Points, in no order, along strands that fork and pass close to each other.
Points whose rows are less than 90.6 apart are linked; no others are. Some points are linked to none.
Dap: [  1 -42  31  27   5  35 -18   3 -16  -1 -25 -25  56  -6  12 -25  31  16
  29   6 -31  -1  -8  19  22  11  32   3 -44  -1  55 -16  24 -13  47  15
   2  -3 -14 -16 -18   7  42 -20  13 -16 -50   0]
Voma: [  8 -30  34   5   0   5  -5   4 -15  33  -8 -27  38 -22  10 -22  51   3
  28  14  -8 -18 -25   2  13  35  44   0 -43 -20  25   3   5   3  22  16
   7  19  -8 -19 -13   5  74  -2  -1 -31 -37  11]
bur: [  5 -35  35 -10   7   5  -7   2 -24  16   5 -21  40  -6  19 -13  42  16
  35  14   1 -31 -42   1   9  22  49  21 -33 -30  25   3  -8   3  35   3
  -6  15   2 -34  -5 -11  63  -4   1 -16 -32 -12]
Pire: [ 17  31 -21  -1 -18  -8 -12  11  -8  52  14  14 -12  13 -10   4  17  -4
  -8 -20 -19  21  13  14   7  -6  31 -30  18  18   8 -23  31   4 -22  -7
  28 -10 -27  -1   1 -20 -38 -11 -27 -15  -1  55]
mus: [ 21  36 -35  -4 -24 -41  14  -4 -13   5 -13 -17  -6 -21  16  19  -2 -66
   5 -11  15  34 -21  13  17 -15  15  18   1 -11 -12  48  -6  -8   6 -26
  20  49   9  13  21  -3  -4  23   5 -32  -9  19]
Betol: [ 35   9  -3  25  20   5  12  28  -9  35   5  24  18  27  -9 -20  35  36
   8 -12 -16  19  39   2 -11  12 -15 -38  38  -6  20 -55  24  -9 -14  12
  13 -73 -41 -42  13  -9 -36   5   0 -21 -15  45]
Fosa: [ 26  18   8   9  -6 -18  30  44  -4  43   2  31   8  35   5 -18   8  18
  13 -21 -13  31  39  -1  -4  -7  -4 -27  17   9   6 -48  22  -9 -18  -2
  -7 -69  -4 -34  -2 -25 -54   3 -20   2 -14  24]
tifo: [-28 -12   3 -31  32  12  -8 -14  20 -26  23  24  -3 -18  -8  11 -30  25
 -25   9 -15 -33 -36 -18  -7  -3 -33  17   3  -3  -7   5 -26  -7   2  14
   1  20   8   4  -4  16  15  16 -10  23  27 -40]
Tuk: [ -4  19  16 -12 -30   8 -12 -44 -19  15 -18 -31 -11 -18 -15  14  31  -4
 -44   3 -10   9   3   2  -8  -5  44 -12   3  41  16  -7   5  -4 -25  45
  39   3 -51   3  -2  -6 -22   0  18 -46 -31  28]
pup: [ -4  22  -9 -10 -56 -10   2 -17  -1  14 -29 -13 -27   3 -31  15   4 -18
 -24  -9  16  41  10  -6   6   4  37  -6  16  11 -42  -1  25  18  -5   9
  29  -8   9  10  27 -45 -19 -13  13 -57 -19  41]
tos: [ 33  22   5  18 -24 -30  15  39   3  36   6  21  17  32  23   5  -3 -23
  12 -15  -6  45  20   9 -12 -18  -6  -9   2  14 -13 -21   5   2  -3 -29
 -20 -46  26  -8  -9 -26 -47 -11 -31  34  -2  12]
zugur: [ -3  14   8  -8 -43   2 -14 -39 -15  24 -23 -12 -16 -11 -19  -5  32   3
 -37  16  12   7  19   5 -12   5  40 -22  21  24   7 -18  12  10 -27  45
  26  -8 -49  -7   8  -6  -6  -3  21 -58 -22  40]
tes: [ 21   8   4  -9  21   1   2 -10 -27  19   5  -4   0   6   2  -1  -2  -3
  13  -9 -27  10  -7  20  16  -1  30 -24  10  33  56   5  24  -5 -14  -1
  21   0 -23  15 -16   0 -26   1  -1  -7 -16  34]
Rel: [ 37 -19 -24  21   8  24 -19  13  -1  23 -19  19  12  18 -16 -23  36  41
  25   5 -21  10  36   7  -4  26  -1 -40  29  -4  45 -50  46  -8 -16  10
  17 -38 -28 -25   4  14  -9 -10   8 -24 -24  48]
Zefa: [-24 -25  -9  32  36  48  11 -21  -5 -18  44 -13 -35   6  20 -36   0  -2
 -24 -23   5 -22 -11  16 -40   6 -25 -41 -23 -42 -11  -1  -6 -23   4  26
 -33  -8 -17 -13   6  13  -9  34  -4   1  29 -38]
lig: [ 18 -20 -16  39 -30  42 -37 -13   2  27 -35 -15  16  -5 -10 -30  46   6
  -6  25  10  15  36  -2 -19  32   8 -21   8 -14  39 -52  35   1 -14  38
  19   1 -65 -11   4  28  10  -9  23 -46 -27  42]
Tolap: [  6  12  -1  23  -8 -20  -6   9  26 -32  17  17   1 -47   6  34  -5 -26
 -24   9  30 -13  12  10   6 -31 -60  26  14  17 -46  29 -69  -3  -5  -8
  -9  11 -13  26  -7  17  -5 -18   2  29   8 -48]
Nevi: [-23 -25   0  45  47  41  25 -21   5 -19  29 -37 -38  -5   7 -45 -10  -3
 -23 -24 -10 -32 -18  -6 -48   7 -26 -34  -5 -24 -16   9  -7 -15  26  42
 -26  11 -21 -16 -10 -10 -19  16  -4  20  32 -39]
vuzat: [  9 -33  -8   2  26  24  -1  -4  -9 -17  -5  13  24   4  -6  -3   1  39
  20  -2 -39   5  -7  18  13   7  -7 -29  -9  18  63 -22  36 -14  -8   2
   8 -47  -1 -11  -3  15   6  12  15  -1 -25  12]
zado: [ 10   0  14 -13   5 -10  28   9 -14  11  21  23   8  -4  20  14 -21  -6
  14 -20  -5   6   3  31  -2 -28 -27 -16  -9  41  27 -20   4 -10 -16  -4
  -6 -56  11  -9  -4 -18 -38  24 -10  25 -17  -1]
pokar: [ 13 -11  22  -6  -8   6   3 -23 -20  33 -26 -22  -5 -14  -8 -23  28  -4
  -4   8 -10   4  -3  -2  10  26  48 -16 -15  19  38  14  11   6 -11  28
  19  10 -29   7 -10  13  36  17   7 -56 -29  28]
famaf: [-30   0 -12 -15   3  37 -11  15  18 -14  -3  23 -19  -4   3 -25 -12  28
 -29  -1  11  -6  19 -39  -2  20 -28  -2   0 -28 -39  -3 -10  23 -42  -8
 -27  11  21  12  20  15   7   7 -12  30  42 -47]
Lat: [  8   9  30 -31 -17 -20  25 -14 -13  20 -25 -30 -12 -31 -16 -12  22 -19
 -23   4  -5  11 -16  -1   7  23  44  -4 -15  26  13  29  -7   2 -10  31
  34   7 -16   8   6  10  35  30   7 -65 -33  24]
Bagu: [ 23 -39   6   8 -14  30 -13  -9   2  11 -22  -6 -19  34  -1 -12   9  20
  53  28   9  11  20 -26   9  39  28 -24  -6 -46  15 -21  47  13  -3  -9
   3   7  27 -13 -12   5  10 -14   5 -18 -26  45]
Fori: [-37   0  -3 -27   3  24 -21  16   7 -26 -14  25 -14   9  -7  -1  -8  37
 -16  15  -3 -15  -1 -40  14  19  -8   2   3 -36 -19 -13   1  24 -26 -18
 -30  10  39 -11  17  13  23  -6   3  30  20 -32]
Zalet: [ 24 -37  -5  19 -23  26 -21 -13   0  29 -32 -12 -17  23  -6 -22  34  15
  32  21   8  16  29 -17   6  36  30 -34   1 -21  35 -31  46  10  -5   9
   8   3  -7  -5  -3   7  10  -5   6 -38 -19  45]
Ril: [ -7   7   6   8 -13   1  14 -18  14 -19  35  22 -12 -23  22  15 -33 -29
 -20  -2  34 -13  21  17 -22 -34 -54  14 -16  11 -37  16 -31  -3 -13  10
 -24 -13 -11  18  -6  12 -24   6  -6  32  23 -28]
sanu: [ 32 -27 -24  34  -7  38 -31  -4  -5  18 -22   2  26  12 -12 -29  38  23
  18   6 -20   8  33   6  -2  29   3 -30  16 -21  55 -46  44 -14  -7  17
  22 -23 -52 -12   2  30   2 -18  16 -35 -28  44]
Tum: [ 12 -25   6  34 -33  30 -28 -12  -1  31 -33 -29  18 -23  -5 -29  55  -4
 -10  21  -2   6  21  -5 -10  32  15 -34  -9  -6  37 -37  29   3 -14  47
  12   8 -50  -6  -4  31  37  -3  19 -55 -35  24]
Tas: [ 29  21   0   9 -12 -22  14  40   2  42  12  24   1  34  10  -8  -1  -6
  17 -16 -12  35  27   4   3  -6   6 -23  16  15  -3 -27  22   8 -14 -26
   1 -43  14  -5  -8 -28 -38  -1 -29  13  -5  34]
mis: [-23 -19  11 -22  -5  13 -29   5 -10 -19 -23  10   5  20  14   1  13  34
  26  31  -3 -23 -13 -25  28   3  37   9   0 -53   8 -14   9  18  13 -12
 -27  14  25 -42   5  10  45 -17   7  11   0 -18]
Zib: [ -7  18  15  -6  42 -36  22  -7  28 -43  -2  -4   2 -11   1  19 -23   2
  11  21  10 -26 -38  19  -1 -36 -40  30  11  63   0   0  -8  -9  44 -13
  24  29  -2   9  -1 -17   5   3  -9  51  26 -17]
bol: [  2   1  -4 -18  12  -4  -1  13 -13 -11  -4  -2  -2  40 -15  17 -19  13
  12   4  13   9  15 -19  -1  26  14  18  13 -46 -20  10  20  17 -29 -50
 -22   7  65  22 -19   9 -10 -22  10  23 -24  12]
nor: [-13 -35  28 -20  -3  17 -30   1 -19  -8   4  -3  42   3  12  -4  35  30
  24  18  -1 -32 -39   3  14  -1  45  25 -15 -42  21  -2 -18   1  35   8
 -20   9   0 -37  -3  -7  53 -11  13  -3 -20 -31]
molot: [-14 -17  -3  53  31  20  31 -18  11  -9  33 -22 -44 -27  -7 -44 -24 -17
 -14 -24  -7 -34  -5 -17 -50   1 -31 -23   6 -12 -20  28 -19  -9  16  46
 -16  17 -19 -10 -23  -9 -12  -8  -6  18  26 -53]
lup: [ 35 -12 -13  14  14  13   6  28  -5  18  -3  30  21  23 -12 -21  32  41
  21 -12 -27   9  38  10  -4  20 -22 -43  25  -6  40 -55  28 -15 -22   8
   7 -78 -14 -34   9   1 -15  14   8 -19 -28  29]
nak: [ -8  -2  16  -9   2   6  26 -12  16 -22  39  17 -16 -15  26  23 -33 -19
  -6  -4  25  -5   5  24 -16 -39 -52   6 -28  29 -13  -1 -23  -6 -12   8
 -15 -26   5   5  -4   5 -21  25  -4  37  11 -21]
Lizin: [-11 -18  14 -22  30   9  24  -7   1 -26  16   6   2  -4   6  12 -25  20
  -4  -6 -10 -11 -16  21   0 -16 -31 -13 -17  44  28 -16   5  -5 -13   3
  -1 -37  14   5 -10  -2  -2  46   0  19   2  -7]
gedi: [ 30  24  -4   2  -5 -10   9  19  -9  29  20  13   6  -4  13  24  -4 -28
  11 -31 -24  19 -17  38  -3 -22   0 -26   3  38  33 -10   6  -1 -20  -9
  19 -20  -5   4  -9 -21 -47 -10 -29  28 -17  19]
Lomo: [  1  18   0  -2 -23  -3  13   9  14  -8   9  25  16  25  11  17 -26 -21
  -4   0  39  16  43   3 -14 -28 -43  25 -11   8 -52  -6 -19   5 -15 -15
 -55 -33  23  18  14  -4 -27 -12   0  38  27 -25]
Fupu: [ 12  21 -35  16  10 -50   1  29 -19 -11  -5 -24  13  10  13  37  -2 -36
  11  -2  24   4   5   7   6  -4 -19  35  34 -19 -36  20 -17  -2 -10 -57
 -14  29  42  30   0   3 -11 -20   3  29   0   9]
vogor: [ 33  27 -32  23 -14 -39   3  23   0  30  -1  -4  12  -1  17  35   9 -46
  20  -7   6  36  -4  13  -1  -7 -15  11   8 -10 -23   9 -10  12  -1 -53
   0  12  39  28   3 -13 -26 -19 -21  29   9  26]
bapu: [ 17  40 -12 -18 -39 -32  22  -8 -13   9 -26 -15 -19 -19  -2  11   7 -56
 -14 -12  11  35 -13   7  18  -8  33   4  -2   7 -11  37  -5  -2  -1   0
  34  29   2  10  30  -4  -1  28   6 -49 -13  17]
Puzoz: [ 10  33 -31   6 -35 -21   1   5   3  34  -3 -17 -12   5 -14  26   8 -43
  -4 -16   0  48   3  -6   7  -3  27  -5   1  -6 -38   4  22   8  -1 -35
  24  12  33  19  15 -34 -32 -13 -16 -24   3  56]
lus: [ 16   5  -6 -22  -5 -35  10  -5 -27  17 -13   1 -18  11   6  -3  -5 -26
  15   3   0   8  -9   3  16  11  45   4   8 -13  26  31  21  10  -3 -26
   7  24   2  12  -2   4   8  19   0 -17  -7  28]
gog: [ 10  29 -16  -4  12 -57  11   9 -32 -11   5  -8  -4  -6  15  19 -13 -45
  13   2  24  -7 -31  14  13 -16  10  35  24 -25   4  49  -9 -12  21 -34
   5  51   4   8   0  10   7   2   4  -3 -19 -12]
Dize: [ 17   3 -11  -7 -19  -3  -9 -12 -14  38 -10  -2 -22  13 -18 -11  12   1
   3   9  -5  20  20  -1   8  16  43 -22  13   5  26  -3  34  16 -14   3
  25  -6 -21   9  -5  -1  -8   3   3 -40 -10  54]
rura: [ 23  13   5   7 -33 -27  24  24   7  16   5  35  21  20  24  16 -24 -31
  11  -5  12  37  21  16 -11 -36 -29   5 -15  14 -17 -20  -7  -7   0 -11
 -40 -56  20 -17   9 -16 -38 -10 -14  35  12 -10]
sugit: [-26   4 -14  -9   3  -7 -18  24  34 -11  17  30 -18 -38 -35 -10 -23   7
 -35  -9 -14 -30 -17 -42  -6  11 -26  10  13 -11 -27  26 -44  -6  -2  16
   0  39   1  15  -5  15  12  -5 -14   7  32 -63]
Foriz: [-22   4   4 -31  32 -11   2   3   2 -28  13  30  -4 -10  -3  15 -26   8
 -15  19  -2 -24 -25  -6  -4 -14 -23  19  17   0   2  12 -20   6  -5 -15
  -6   8  15  12  -9  16   7  10  -1  27  13 -37]
Rufa: [-15 -11  18 -13  13  12  30 -19   5 -19  32   5  -8  -4  26  17 -27  -2
  -4 -10  19  -6   6  27 -14 -30 -48  -7 -31  39   6 -18  -8 -13  -7  15
 -11 -38  11   7  -4   6 -16  50  -7  22  12 -15]
gep: [-10  20   8  34  19  -7  24   4  50 -24  29  -6 -27 -50 -22  -8 -26  -4
 -25 -13   8 -29  11 -14 -12  -3 -50  12  12  28 -54  40 -58 -10  27  30
  19  38 -20  15 -26   7  -3 -11 -15  15  18 -48]
mak: [  8  19  -8  16 -18 -27  -7  15  10 -22   0  10  14 -22  12  35   1 -30
 -10   7  35  -4  21  13  -2 -26 -54  29  21   6 -48  11 -53  15 -16 -21
 -29  -5  18  32   2   9 -10 -26   3  42  15 -38]
muvep: [-47  -9  -9 -28   0  22 -46  28  21 -10  -1  20 -11 -15 -17 -12  -8  25
 -11  -3 -24 -29 -14 -45  22   8   9   3   7 -35 -25   0 -29   4  -3   6
 -12  28   0 -22  25   6  28 -16 -14   9  42 -48]
bovur: [ 20 -12  -9   9 -19  15 -22 -15  -8  38 -24   2 -16  14 -20 -22  28   8
  10  12  -2  14  35 -10   3  33  36 -29  15   1  37 -20  41  10 -19  18
  19  -8 -31  -2   2   4   2   2  10 -43  -8  52]
gasor: [  6  13   8  45 -13   2  12 -17  36 -32  28   4 -16 -46   7  25 -13 -28
 -27  -7  37 -13  21  13   3 -36 -62  12  -9   9 -51  47 -66  -7   3  18
   0  16 -26  13 -19  16 -20 -24  -3  23  15 -44]
Dasog: [-48 -21  -3 -34   8  59 -57   2  18 -26  24 -16  41  -6 -20  -8  -2  49
   9  -7 -10 -35 -20   8  14 -19  19   9 -24 -32 -21 -13 -35 -11  37  23
   7   9 -30 -36   7   5  36  -9   7 -14  23 -17]
nim: [-22 -28  12 -20  44  19  13 -12   5 -36   8  -1  12   4   4   8 -27  40
  -3   4 -25 -14 -28  13   4 -11 -35   0 -29  33  21 -17  12 -11  10   4
   0 -22  13   2   2   8  17  38   4  13  16  -3]
zupu: [ 31  28 -50  19 -25 -31   3  13   5  30  -1 -20  11  -7   2  39  10 -55
  11 -10   2  49  -9   4   3   1   4  13  -2 -10 -31  17  -5   2  -3 -45
  15  28  38  20  18 -23 -26  -8 -14 -12  14  49]
dufid: [ -9  13   8  28  -9   1  19 -22  21 -28  43  10 -27 -33  14   8 -31 -26
 -24 -10  34 -22  21  12 -13 -30 -53  12  -9   9 -50  35 -49  -5  -8  20
  -8  10 -29  17 -22  17 -19  -4  -3  24  27 -44]
mepun: [-25  -9  -1 -14  47 -21   7 -13  16 -29 -15 -10  12   3   8  -4 -20  34
  -1  17 -15 -30 -38   1  -5 -16 -31  31 -15  60  25  -8  10 -22  47  -2
   9  -1  -4   1  14 -14  20  31  -1  28  43  -4]
Lede: [-43 -14  -4 -34   5  19 -35  16   8 -17  -7  24   0   6  -4   5   1  39
  -5  25 -12 -26 -17 -34  24   4  13   7   2 -43  -7  -5 -11  12  -2  -4
 -25  21  21 -27  15  12  32  -7   5  16  25 -36]
Tiva: [ 12  28  16 -25 -11 -32  31  -7 -20  15 -15 -23 -12 -20  -6  -7   3 -41
  -7  -8   8  17 -24   6  12   2  40  12  -8  10   7  50  -6   2   7  10
  31  29  -7  10  21   7  19  40   3 -56 -28  11]
fugi: [-11  -8  -5  71  18   5  32 -26  18 -17  40 -15 -51 -32 -14 -34 -33 -34
 -12 -19   1 -39  21 -16 -35 -10 -26 -12  -1  -1 -22  50 -27 -10   5  28
 -17  16 -30  -3 -30  -3 -20 -35   6  14  27 -50]
bozam: [ 11 -22  30  -2  -9   3   8 -11 -18  37 -22 -27   7 -27  -3 -27  36  -4
   8  11 -10  -5 -19  -9  12  42  40 -10 -32  -4  32  14   9   5   4  28
  16  15 -14   0  -2  12  57  19   2 -54 -26  25]
Paz: [ -2  15 -19  10   1 -42  -4  31   0 -27  -9  -8   1  -5   0  36  -6 -20
  -7   5  27 -10  14  -1   9 -11 -36  29  44  -6 -34  18 -31   5 -19 -39
 -26  18  32  39   0  11  -2 -26  10  40  11 -28]
Mutuk: [  8   9 -13 -21  11 -33   6  10 -20  -1  -5  14  -9  23   9   9 -13  -8
  14  12   5   2  -4   6   5   0  19   6  21 -16  21  19  19  15  -9 -41
 -11  11  25  14 -13   7   0   7   6  21  -4  12]
kot: [ 16  16   2 -11  -9 -32  14  16  -3  -1  11  34   9  -6  26  23 -14 -29
   5   0  10   7   1  27 -12 -30 -25   4   2  11  -9   0 -16  13 -13 -29
 -17 -25  25  20  -6  -2 -21   0  -6  47   2  -9]
Fegav: [ 18  32 -33   9   4 -48  10   6 -22  -2   2  -9   1 -10  22  24 -11 -58
  15  -1  15  13 -24  24  15 -17   8  22  18 -22  -3  41 -10  -9  10 -42
  10  43  14  23   5   6  -8   0  -4   9  -9   8]
meb: [  7  -5  -1 -24  17 -17   2   5 -18  -2  -8  27  -6  19   9   5  -7  13
  20  19 -17  -5  -8   5  13   3  15  -6  14 -10  36   4  23  14 -13 -29
 -12 -12  22   4  -9  11   2   9   4  18  -3   8]
Mirut: [  4  18  12   6 -30 -16  20  18  13   8   6  27  24  43  17  12 -33 -25
   9  -6  20  43  45   0  -9 -33 -22  11 -24  10 -40 -27  -4  -4  -1 -13
 -55 -56  32 -11  11 -15 -45 -14 -10  27  16 -12]
Libo: [ -5  11   9  55  15  -3  37 -17  40 -27  32 -16 -40 -42  -8 -19 -31 -12
 -19 -21  13 -34  20  -8 -23  -7 -41  -3  -2  18 -55  51 -41  -2  22  34
  10  28 -28   3 -34   5 -13 -20 -10  14  29 -50]
sepi: [ -2  10  -1 -26  12 -27   9   8  -2 -18  11  39   2  -5  14  20 -22 -13
   2  13   1  -6 -12  11  -1 -23 -25   6  17   4   1   6 -10  10 -17 -27
 -13 -10  24  22 -14   4 -10   4   3  40   1 -18]
nid: [ 29  24 -20   9 -18 -40   2  26   1  16   8  15  20   1  30  36   2 -41
  13  -2   2  22  -3  24  -3 -24 -24   8   8   0 -10   6 -21   9  -5 -47
 -14 -13  33  24 -10  -9 -28 -17 -15  47   5   2]
suk: [ -8   8  16 -14  52 -27  17 -15   9 -34 -13 -13   9   2   8   8 -26  16
   9  19  -7 -31 -36  10  -3 -18 -24  33   3  65  26  -1   7 -12  48 -14
  14  20   2   5   5 -16   6  10  -8  35  25 -11]
kape: [ -1   9 -22  -2   9 -29   0  21 -21 -17   0 -22   4  28  -7  29 -17  -5
   7  -6  25   4  14  -7   6  15  -3  32  29 -33 -27  20   8   6 -19 -52
 -22  24  48  32  -9   5  -2 -18  13  24 -10   7]
Par: [-40 -23   6 -31  15  49 -48 -14  21 -31  14  -9  31   2 -15   0  -6  48
   0  -3 -22 -35 -43  -6   5  -6   5  27 -20 -14  -7  -8 -37 -21  49  26
  12  21 -11 -25   5 -10  28   3   3   6  30 -26]
bunat: [  0 -16  19  -4  35 -10  -1 -11 -12  -8 -29 -32  26  21  12 -22   5  27
  12   8 -18 -15 -37   6  -1  13  20  41 -17  49  59   9  11 -14  65   3
   4  16  -6   1  10 -26  24   3  10  12   8 -12]
vuto: [-28 -23   4 -18  42  15   1 -18  24 -33   1 -10  14   8   3  -1 -20  51
  -6  10 -25 -28 -44  -7  -9  -5 -33  14 -23  31   7  -9   0 -22  35  10
   7   4   9  -4   5  -5  26  30   0  22  39 -10]
supi: [-19   1  -8  -6  -4  26   1   2  15 -13   9  17  -6  11  -5 -21 -23   9
 -26 -12  36   9  45 -30 -20  18 -37  18  -6 -11 -53   2 -12  21 -41 -11
 -38 -10  20  24  17   7  -9   4  -2  27  39 -45]
Nog: [ -9  11  -7   8 -13  12   7  -1   9 -12  14  19   7  17  -4 -11 -28 -14
 -18  -9  49  12  55  -7 -21  -7 -45  26  -1   1 -57   5 -17  12 -29  -6
 -47 -16  11  28  16   7 -14  -9  -4  24  45 -37]
Neneg: [  1  17  12 -17 -62 -17  10 -17  -3   5 -44 -11 -29  -4 -21   7  16  -7
 -28  -8  22  28   9  -1  -5  11  32  -9  26  18 -38  -6  18  22 -16  33
  35 -12   0  -3  26 -31  -2 -12  24 -59 -28  27]
rus: [-44 -25  15 -38  -1  40 -47  -1   1 -21  12  10  34  -5  -5   1  15  40
  14  22 -15 -36 -23  -4  20 -18  33  19 -20 -39   3 -16 -21   3  32  15
 -18   6  -9 -42   4   4  44  -9  16 -11   5 -32]
guven: [-38   3 -17 -21  -5  -6 -33  33  23 -15   3  28 -17 -20 -30   2 -16  13
 -27  -7 -15 -30 -18 -53  10  19 -12  16  13 -23 -16  14 -33  -6  -2   4
 -13  38   8   1  15  13  28 -20 -11  14  31 -58]
fevu: [ 12  12  -2 -17 -22 -19   6 -15 -23  27 -18  -9 -26   3  -2  -3   6 -24
   3  -1  -4  17   3   6  15   4  51 -10   6   4  26  24  21   5 -11  -5
  22  14 -15  17   3  -2   3  16   3 -41  -9  36]
mip: [-12  15  -2  11  15 -14   5  18  36 -19  30  22 -22 -47 -30  -4 -24   0
 -30  -5   1 -30  -7 -24  -9  -1 -47  15  19  13 -36  31 -53  -6   4  15
  12  37 -11  27 -14  22   6 -10 -10  14  22 -60]
tor: [ 10 -35  34  22   6  27  -7  -2 -17  18 -19 -34  46 -11   6 -31  41  13
  18   5 -21  -4 -19   3  15  31  37   1 -44   6  52   1  19  -6  38  22
   8  13 -12  -9 -22   3  52 -10   4 -28 -40   8]
Zupi: [-17 -28 -19  37  33  58   4 -15 -12 -25  35  -9 -28  18  17 -40  25  -1
 -11 -38   2 -12  -9  34 -35   7 -15 -50 -33 -62  -3 -20  -2 -29  16   6
 -33 -27 -15 -18  30  17   1  37   3  -6  15 -35]
Pov: [-38 -21   2 -40  22  29 -32 -18  20 -24  19   8   8  -4 -15   8 -18  40
  -8   7 -19 -36 -49 -21   9  -3  -6  26  -4 -12   2   2 -33 -22  26  24
   7  26  -5 -14  -1  -2  18   5  -4  11  24 -34]
zoku: [  9  -8   3 -21  28 -10   6  -1 -24  -1   8  18   4   4   5   2 -13   9
  22  -1 -26  -6 -11  22  14  -9  11 -15   9  27  52   0  24   2 -15 -19
   1 -14   5  11 -14   1 -12  10   0  14 -12  13]
zafon: [ -5  18  22   1  -4  16  -3 -38 -15  14 -19 -50  -1  -7  -6   4  23  -3
 -27 -10 -17  18   2   7   3   0  47  -5  -7  50  31   8   6  -6  -7  38
  42  16 -50  14  -2   3 -18  10   4 -42 -24  34]
lil: [ -1  36 -24   6 -46  -5  -3  -9   6  26  -8  -6 -12   2 -35  26   1 -30
 -19 -16   0  59   1 -19   3  -8  23  -3   6   2 -51  -6  25   3   2 -13
  28   3  32  12  24 -47 -34 -24 -10 -46  -4  46]
tavub: [-43 -36  -7  -4   1  37 -37  -6  24 -41 -14 -25  59   9   1 -16   2  55
   6   2 -27 -19 -18  19  12 -21   6  35 -60  14   0 -19   9 -25  71  13
  10 -12  -5 -26  13  -9  51   3  15  18  10   1]
zub: [-15 -23  10 -12   2  15 -13   1  -6 -17 -23  -4  -7  35  11   8   3  29
  30  27   5  -9  -4 -31  25  25  32   6   2 -63   1  -7  26  23   1 -19
 -27  25  40 -34  -5   9  29 -20  12  10 -11   1]
lag: [ 25  29  12  26   7  -4  16  46   1  46   7  21   1  36   6 -23  23  27
   2 -19 -10  34  33  -7  -3   0  -4 -32  27   2  -4 -57  24  -1 -15   9
  10 -61 -32 -43   8 -21 -52   4 -22 -11 -15  40]
Fabez: [  5  14  11   2  23   5   0 -25 -22  16  -9 -35  -3   4  -1   3   3 -11
  -1 -15 -26  10 -10  18  13   0  45 -11  -1  53  49  16  18  -8  -2  13
  35  17 -34  16 -11   4 -16   4  -5 -26 -12  31]
pufak: [  7 -12   1 -16  16  17  -4   5  -4 -10  -5  12  -6  44 -10   3 -15  28
  23  14   4  12  18 -24   2  34  17  -1   1 -46  -1  -7  30  18 -20 -43
 -22  -5  59   4 -20   5 -11 -18  11  17 -27  18]
lugig: [ 12 -33   8  -7  -2  18  -7  -9  -7  -3 -15  -8 -14  41   1   1  -3  14
  43  20  11   9  11 -28  10  38  35  -4  -4 -62   3  -2  40  21  -7 -27
 -12  15  39 -13 -18   6  13 -15   4  -8 -28  34]
nad: [ -3   9  18 -13 -55 -12   1 -26 -11  18 -44 -17 -24 -10 -21  -2  27   4
 -32  13  20  11  14  -1 -14  17  31 -18  27  20 -16 -20  13  21 -32  44
  32 -24 -23 -10  12 -14   7  -7  28 -57 -28  33]

Follow the links from the first point to the second, and from the first to the third. Name the last point that the two ways share.
bovur; fugi; Ril | lugig
guven; mak; Tas | Lede
Zefa; pufak; Nog | Lede
gasor; meb; famaf | lugig

A fork is a point with three links, a tip a point with one. Leave the first point through the second and follow the links. Name the first fork or tip that comes.
Lizin; nim | Zib
Tas; Fosa | Tum
gep; Libo | Zupi
vogor; nid | Voma
Betol; lag | Lede
nak; Ril | lugig
bozam; pokar | gog

A fork is a point with three links. Follow the links from the first point to the second and name the forks in between, in order.
gasor; Lomo | lugig > Lede
Tas; mip | Lede
mip; mak | Lede > lugig
Fupu; tes | lugig
mus; tifo | Voma

Name the points in between on the shortest way along the links from the first point to the second, in order.
guven; fevu | muvep > Lede > mis > zub > lugig > Bagu > Zalet > bovur > Dize
Neneg; Mutuk | nad > zugur > Tuk > zafon > Fabez > tes > zoku > meb
vogor; zugur | zupu > Puzoz > lil > pup > Neneg > nad
Tas; supi | tos > rura > Mirut > Lomo > Nog
tor; bapu | Voma > bozam > pokar > Lat > Tiva
